Points, in no order, along strands that fork and pass close to each other.
In the rows, 128 means zero.
Two points are linked if the straight distance between their rows is under 117. Some points are linked to none.
q_429: [137 139 151 133 124  94 109 158 129  65 131 114 141  64 176 132 123 133
 134 134 101  98 166 131]
q_581: [135 129 134  97  48 129  90 173 116 142 162 183  61 136 132 104 146  75
 139 138 130  79  72 137]
q_238: [ 97 112 115 184 134 149 177 111  74 203 130 134  66 169 127 109 160 119
 131 119 157 141 111 129]
q_446: [118 102 149 170 158 132 105 123 203  85  76 189 174 161 138 162 108 155
 133 143 119 129 131 120]
q_754: [145 167 130 109 161 142 101 110 169  54 100 117 167 137 125 171  96 153
 124 110 134  85 142 150]
q_640: [133 108 115 148 204 124 130 143 164  92 102 140 159 159  95 139 145 148
 125 132 143 147 151 141]
q_798: [139 117 159 163 239 153 155 176 157 162  77 118 134 144 159 141 123 156
  75 183 135 160 114 107]
q_79: [120 156 126 109  21 108 111 121 135 134 121 126 164 104 132 124  67 106
 154 106  95 109 174 110]
q_783: [113 110 158 138 156 156 125  87 159 134  98 183 150 152 131 171 109 145
 139 118 117 122  90 137]
q_633: [ 88  84  95 101 111 124 126  95 156 127 100 157 171 149 118 166 148 120
 118 104 113 173 170 126]
q_154: [ 80 108 182 139 149 109 157 165 157 108 144  90 153 110 137 158  97 129
 117 154 150 112 163 112]
q_788: [155 144 158 129  47 118  88 159  86 124 154 107  67 114 197  95 115  94
 128 133  98  99 127  99]
q_813: [135 159 106 106  87 131  95 149 181  83 113  90 192  79  90 133  82 153
 157 135 109 107 130 156]
q_235: [ 96 120 114 113 240 123 169 140 152 105 126  75 166 147 122 158 116 139
 101 126 151 163 111 154]
q_853: [124 164 124  71  96 128 128 102 134 118 111 142 144 142 154 144 111 139
 107  87 122 139 148 116]
q_670: [162 166 164 118  56 131  93 153 109 133 154 129 130 114 175 110  87 103
 157 157 124  96 129  90]
q_655: [118 113 138 184 187 156 141 105  93 206 110 126  90 156 141 126 190 113
  59 182 164 173  86 130]
q_2: [143 128 122 129 133  95 106 170 160 107 120 122 144  70 181 157 124 168
 133 159  93 133 130 108]
q_319: [129 138 131 157  87 111 109 169 180  82 131 102 164  86 126 106  66 165
 179 136 107 131 121 142]
q_662: [177 120 114 132 165 136 125 150 119 147 119 104 161 140 136 168 147 130
 123 165 153 148 159 110]
q_468: [127  95 126 200 158 119 139 140 138 150  89 153 145 161 103 134 156 135
 136 167 150 149 156 134]
q_848: [166 140 136  72 137 105 144 145  79 135 175 111  77  66 100  70 129 103
 141 130  92 116  87 101]
q_894: [169 118 139 120  93 136 110 138  88 142 163 106  73 141 166 103 138  86
 138 120 102 147 102  78]
q_327: [117 168 124  88 121 136  86  94 208  25  89 117 165 142  97 169  75 151
 113 130  99  78 164 128]
q_390: [162 154 146 100 122  89 105 124  87  87 153 126 143  81 159 110 125  78
 139 131 103  93 141 136]
q_302: [109 117 130 179 108  89 124 154 137  85 147 128 137  72 123 104 120 132
 196 124  99 136 127 144]
q_54: [135 170  95 115 120 138 110  59  92 110 133  84 144 141 131 142 146 135
 102  81 151 126 155 171]
q_500: [118 121 148 135  36 164  92 124 135 128 119 163 101 144 168 120 137 115
 132 105 108 105 126 136]
q_738: [100 149 111 179 175  95 163 107 110 154 116  92 111 143 113 159 155 164
 101 139 165 154 111 123]
q_465: [101 145  81 127 191 143 150  81 147  89  79 113 179 169 127 163 139 154
 100 104 154 129 191 174]
q_426: [145  95 162 198 202 147 111 175 181  95  98 164 150 151 156 128 112 165
 138 172 120 135 127 117]
q_792: [ 95  98 141 175 101 141 134 148 165 158 112 170 139 133 144 133 130 150
 134 168 157 133 149 131]
q_145: [113  81 133 111 103 122 139 145 123 188 141 161 106 152 113 136 137  96
 115 128 141 132 126  82]
q_147: [ 83 102 145 186 145 140 148 138 147 120  85 147 106 142 140 115 176 157
 105 100 130 164 127 138]
q_288: [117  90 131 164 156 154 135 126 118 173  93 193 101 161 129 110 191 129
  94 123 137 153 108 150]
q_593: [134 131 140  79  67 149 108  99 109 127 139 152 102 150 152 116 145  96
 103  69 122 112 141 136]
q_606: [104 189 114 106  78 122  98 117 190  42  97  73 199 107  64 117  35 133
 166 137 101  90 161 163]
q_233: [147 142 102 118 135 103  95  88 136 119 128 136 126 150  76 138 168 145
 100  90 147 138  90 154]
q_893: [114  92 173 123 147 138 156 167 118 147 168  80 127  96 127 119 109 118
 134 151 148 120 141 115]
q_415: [113 157 107 122  20 107  81 118 151  79 124 127 119 108 108 109 145 138
 137 115 116 114 122 158]
q_610: [140 166 114 106  23 114  78 149 120 121 133 153  97 108 115  81 144  99
 139 111 127 106  94 162]
q_6: [166 152 112  74 163  83 117 117 103  98 149 112 160  94 110 126 115 103
 127 104 112 114 123 141]
q_819: [160 100 128 130 109 120  96 115 143 122 116 165 120 155  82 146 172 127
 110 124 143 122 124 118]
q_916: [143  78 140  97 203 134 160 126 106 152 166 105  90  99 102 103 162 128
 107 112 127 137 100 121]
q_758: [ 94 100 159 139  77 116 134 132 124 134 148 141 114 145 109 123 121 107
 133 117 150 101 145 108]
q_603: [178 107 150 122 170 125 127 128 108 134 152 124  79 151 134 124 147 109
 126 129 105 161  84  67]
q_262: [123 150 105 126  78 173 115 136 102 150 136 120  97 142 161 108 165 115
 148 121 151 157  95 165]
q_227: [128 176 117  89  51  74 112 127 163  73 109 147 180 108 108 118  58 127
 142 128  94  92 193 106]
q_556: [ 90 129  76  96 134 137 143  87 146 102 105 102 192 143 130 173 127 139
 117 100 127 170 182 154]
q_572: [139 108 133 139 148 163 133 125 113 173 113 130 107 177 143 133 169 120
  99 142 146 185 102 122]
q_902: [134 178  98 114  60 158 110  81  92 142 130 106 121 140 130 135 139 120
 140  92 148 124 108 173]
q_307: [ 74 114 187 147 106 117 118 145 192  74 129  99 160 108 137 152  76 166
 123 153 140  80 177 114]
q_752: [147 147 144 101 134 158 122 133 157 114 105 134 174 142 161 159 100 170
 132 128 136 117 162 129]
q_976: [122 128 143 169 214 118 155 139 125 185  86 148 119 137 126 139 167 143
  56 191 157 165  98 118]
q_509: [140 200 121  93  55  87  84  92 139  76 109 107 142  99  76 110  94 137
 123  91 104  97 121 156]
q_299: [ 94 139 104 131 213 143 154 143 186  94  93 105 179 173 117 157 104 148
 132 130 158 138 149 163]
q_367: [150  92 150 170 188 157 136 167 149 195  90 156 141 118 166 141 137 153
 100 199 109 158 132  80]
q_532: [115  94 117 110  77 154 118 135  91 151 160 167  56 161 121  98 172  68
 135 106 138 103  93 153]
q_30: [113 175 107  90  89 116 133  78  91  93 138  77 148 149 120 111 107  94
 123  64 125 148 161 152]
q_723: [179 163 155 134 109 119 126 143 114 128 134 132 144 123 141 142  81 135
 169 125 113  78 137 101]
q_177: [166 131 150 134 141 150 136 164 111 141 169 140 106  87 160 114 135 117
 191 200 121 130 112  99]
q_10: [103 106 118 157 126 113 152 139 119 117 123 142  93 108 133 108 156 151
 159  99 109 147 131 138]
q_234: [161 133 133 125 114 114  97 148 161  93 126 159 142 132  94 111 128 152
 157 108 131 113 132 139]
q_595: [120 127 157  88 107 141 159 150 104 152 171  94 159  90 140 112  73  90
 164 119 124 123 136 125]
q_48: [136 129 133 117 135 134 140 105  89 209 156 135  86 118 106 143 157 133
  97 126 165  90  88 137]
q_695: [126 154  82 134 190 133 151  73 100 150 120 114 169 173 120 167 143 148
  89 108 173 143 165 145]
q_96: [ 89  94  94  91 120 151 135 123  95 186 153 176  57 173 118 107 184  85
  82 112 165 114  82 152]
q_649: [136 126 136 169 179 129 123 178 180  89 101 132 147 103 175 147  97 195
 157 147  92 123 121 117]
q_424: [142  77 121 107 153 148 161 160  93 204 149 142  83 121 141 110 166 111
 117 152 124 154 134  73]
q_566: [118 128  67 170 193 107 170  84  77 172 132  97 135 150 109 141 143 154
 119 113 147 154 147 142]
q_954: [150 110 133 104 149 113 145 167 112 134 163 135  92 115  87  97 187 132
 122 141 155 122 127 120]
q_98: [135  73  99 129 202 152 190 121  75 212 149 159  51 126 110  86 183 104
 100 181 139 141 131  86]
q_350: [102 148 172 121  53 108 115 129 131  79 148 142 149 102 119  65  87  84
 160 114 118  88 150 158]
q_931: [134 178 129 150  98 117 122 106 110 116 136  78 126 119 145 141  99 119
 167 126 121 145  88 130]
q_398: [118 107 130 116 241 144 178 124 114 142 134  90 124 116 130 137 142 147
  96 126 135 159  87 135]
q_393: [163 103 121 104 190 116 138 127  90 108 168 102 123  90 112 112 145 102
 154  99  85 132 125 135]
q_760: [ 80  97 178 173  62 111 113 131 169 111 152 119 134 110 113 132  73 129
 144 131 134  88 152 104]
q_11: [185 109 152 127 157 125 114 180 144  98 153 141 121 123 110  97 147 142
 140 152 142 131 127 103]
q_309: [133 170 122 102  85 110  77 128 190  42 106  99 173 120 130 151  63 146
 129 154  93 104 191 107]
q_506: [141 143 115 110 140 158 137 119 100 140 149  89 109 138 147 114 150 135
 117 112 140 187  89 144]
q_997: [100  94 105 170 107 124 138 122 102 167 114 161  74 199 111 119 186  96
 120 117 166 143 130 139]
q_13: [ 77 160  96 153 169  85 161  82 144 109 109  92 141 145 108 170 114 167
 120  98 137 156 106 142]
q_840: [116 115  73  98 146 128 147 106  81 220 179 166  62 145  96 115 176 135
  72 113 156 112  81 144]
q_193: [147 127 142  83 101 114 162 158  72 156 186 120 106  89 120  74 100  62
 159 122 106 115 124 108]
q_94: [123 205 135  96  33 116  83  92 158  56  92  82 179 119  69  79  44 115
 123 117  95  97 148 141]
q_628: [146 154 136 104  45 139 112 111 107 111 133  95 147 128 141  96  92  77
 153  87  99 137 149 130]
q_457: [102  86 106 154 123  81 115 115 154 126 106 129 139 124 129 167 150 138
 125 131  98 171 131  95]
q_142: [125  94  75 134 184 148 183  98  57 203 156 156  92 153 126 109 179  98
 126 126 148 144 132 130]
q_354: [155 123 142 133 133 136 142 122  95 163 145 152 110 104 112 141 124 134
 157 131 134  71 116 126]
q_578: [ 97  80 141 148  49 168  99 160 154 158 136 180 117 118 161 125 130 123
 155 150 121 115 123 139]
q_153: [165 108 154 133 189 171 147 169 137 161 130 141 118  93 168 143 130 150
 142 203 124 144 101 100]
q_856: [118 118 146  98 158 172 150  87 118 171 128 170 157 131 140 162 125 144
 116  88 145 112 110 147]
q_820: [110 189  85 129 121  94 147  78 119 124 113  88 150 104 144 172  96 154
 148  94 116 138 113 150]
q_614: [172 102 133 166 223 126 149 130 116 140 119 144  93 150 130 118 148 137
 115 162 109 170  99  75]

Follow the links from the first point to the second, and from the first to the third. Name the last point that the two ways share.
q_760, q_752, q_581 -> q_288
q_233, q_556, q_147 -> q_299
q_509, q_177, q_30 -> q_572
q_670, q_798, q_327 -> q_572
q_426, q_227, q_819 -> q_916
q_856, q_327, q_695 -> q_299
q_307, q_367, q_788 -> q_288
q_2, q_695, q_819 -> q_916

A fork is a point with three links. Follow the links from the first point to the second and name the forks in between, in order.
q_556, q_98 -> q_465, q_299, q_572, q_288
q_603, q_976 -> q_288, q_572
q_902, q_6 -> q_299, q_916
q_581, q_154 -> q_288
q_738, q_783 -> q_465, q_299, q_916
q_931, q_262 -> q_465, q_299
q_655, q_633 -> q_572, q_299, q_465
